A landscape with many valleys, sampled at points; each row gives a point and its height.
From any point a ball rolls to the lowest of the 4 points nearest to it. It stops when none of these is lower. Distance is the straight distance between rows; heights are no part of it.
(642) height 394: [  7  -4  -6   3   8  28   0 -19]
(580) height 588: [ -4   5  -5  -2 -15 -16  -1   4]
(429) height 266: [  2  -3   0  12 -14 -19  -5  15]
(407) height 711: [ -6   9  -7 -18 -14 -11   3  -1]
(156) height 532: [  4  -2   4   2   3  13  -1 -16]
(51) height 281: [  2 -17   5   9 -20 -26 -16  30]
(399) height 538: [ -4  16  -7 -31 -11  -8   4   1]
(336) height 346: [  0  -8  -5   5 -21 -24  -8  20]
(434) height 653: [ -7   4 -12 -13 -21 -23  -5  20]
(70) height 424: [  4  -3  -1   0   3  19  -1 -19]
(363) height 372: [  4   1   5  14  -7 -15  -2  12]
(441) height 700: [ -7  -1 -12 -17 -23 -25  -9  25]
(443) height 821: [ -3  17 -13 -30 -18 -18  -3  16]
(501) height 335: [  6 -14   5  16 -12 -21 -14  31]
(617) height 779: [ 6 -6  4 12 29 28  1 -9]
(340) height 560: [ 4  3 12 11  9  2  1 -4]
(239) height 747: [ -7  11  -9 -21 -13 -15   3   4]
(632) height 623: [  5  -1   8   7  11  14   0 -13]
(172) height 704: [-1 -2 15 21 23 -4  7  9]
(181) height 216: [ -7  12  -6 -32  -9   0   3  -6]
(265) height 612: [ 1 -8 11 15 33 22  5 -5]
(4) height 530: [ 3  3 10 12  5 -3  0 -2]
(60) height 625: [ -4   2  -7 -21  -4  11   2 -17]
(317) height 583: [ -6   7  -5 -20  -7   0   4 -11]
(90) height 727: [ -5   7  -2 -15 -11  -6   3  -9]
(404) height 666: [ -3  19  -8 -32 -13 -11   2   6]
(588) height 698: [  8  -4  -3  11  21  34   0 -14]
(527) height 564: [ -7 -10  15  20  34   7  12   3]
(355) height 770: [ -4   2   0  -8  -6   2   2 -13]
(424) height 618: [  7  -4   1  10  19  26  -1 -14]
(438) height 289: [ -8 -15  11  21  39  18  13  -2]
(560) height 133: [-3 -4 16 18 28  7  6  2]
(122) height 508: [ 11  -2 -11   9  15  34   1 -19]
(248) height 601: [ -1  -3  -2  -9  -2  13   1 -19]
(128) height 542: [ -7   9  -5 -23  -9  -6   3  -5]
(609) height 544: [ 1  3  7  7 -4 -7  1 -4]
(634) height 331: [  1   1 -15 -19  -2  23   5 -19]
(572) height 107: [ -2 -13  -2  -1 -24 -26 -15  28]
(430) height 485: [ -1   3   1   8  -8 -11  -1   0]
(420) height 695: [ -2   1  -4 -14  -4  10   3 -18]
(238) height 533: [ 1  0 15 16 21  4  3  0]
(106) height 497: [ -4   6  -8 -27  -7   5   5 -13]
(293) height 742: [ -7   8 -12 -16 -17 -20   0  12]
(148) height 391: [  6  -9   7  20  -5 -19  -8  30]
(370) height 624: [  1   1   5   0  -2   7   0 -16]
(425) height 693: [ 2 -4 14 13 22 16  1 -4]
(216) height 622: [ 4  0 12 11 16 10  0 -7]
(320) height 223: [  4  -3 -11  -8   2  26   2 -22]
(386) height 462: [  4   3  10  17   4 -10   1   9]
(105) height 609: [ -4   0  -9  -4 -19 -21  -3  13]
(621) height 246: [  9   1 -24  -5   5  35   8 -25]
(358) height 501: [ -1   3  -1   5 -12 -15  -2   3]
(303) height 553: [  4   0  10  21   9 -12   1  18]
(194) height 562: [ 2  3 13 18 14 -3  2  6]
(338) height 368: [  5  -8   2  15 -13 -19  -9  24]
(61) height 503: [ -4  -4 -10  -4 -23 -23  -6  20]
(91) height 705: [  4  -5   6   9  18  21  -1 -13]

For each start below, name the point where the ball stops.
(194) | (429)
(588) | (320)
(420) | (181)
(340) | (429)
(293) | (572)
(303) | (429)
(424) | (320)

Call two points neighbours if one is among the 4 nearest of the other. Go from one point of each pair to the other, from neighbour to neighbour, staying as low as possible. Name the highest point that can't be avoided.
(560), (320) | (632)
(572), (560) | (340)
(320), (181) | (60)
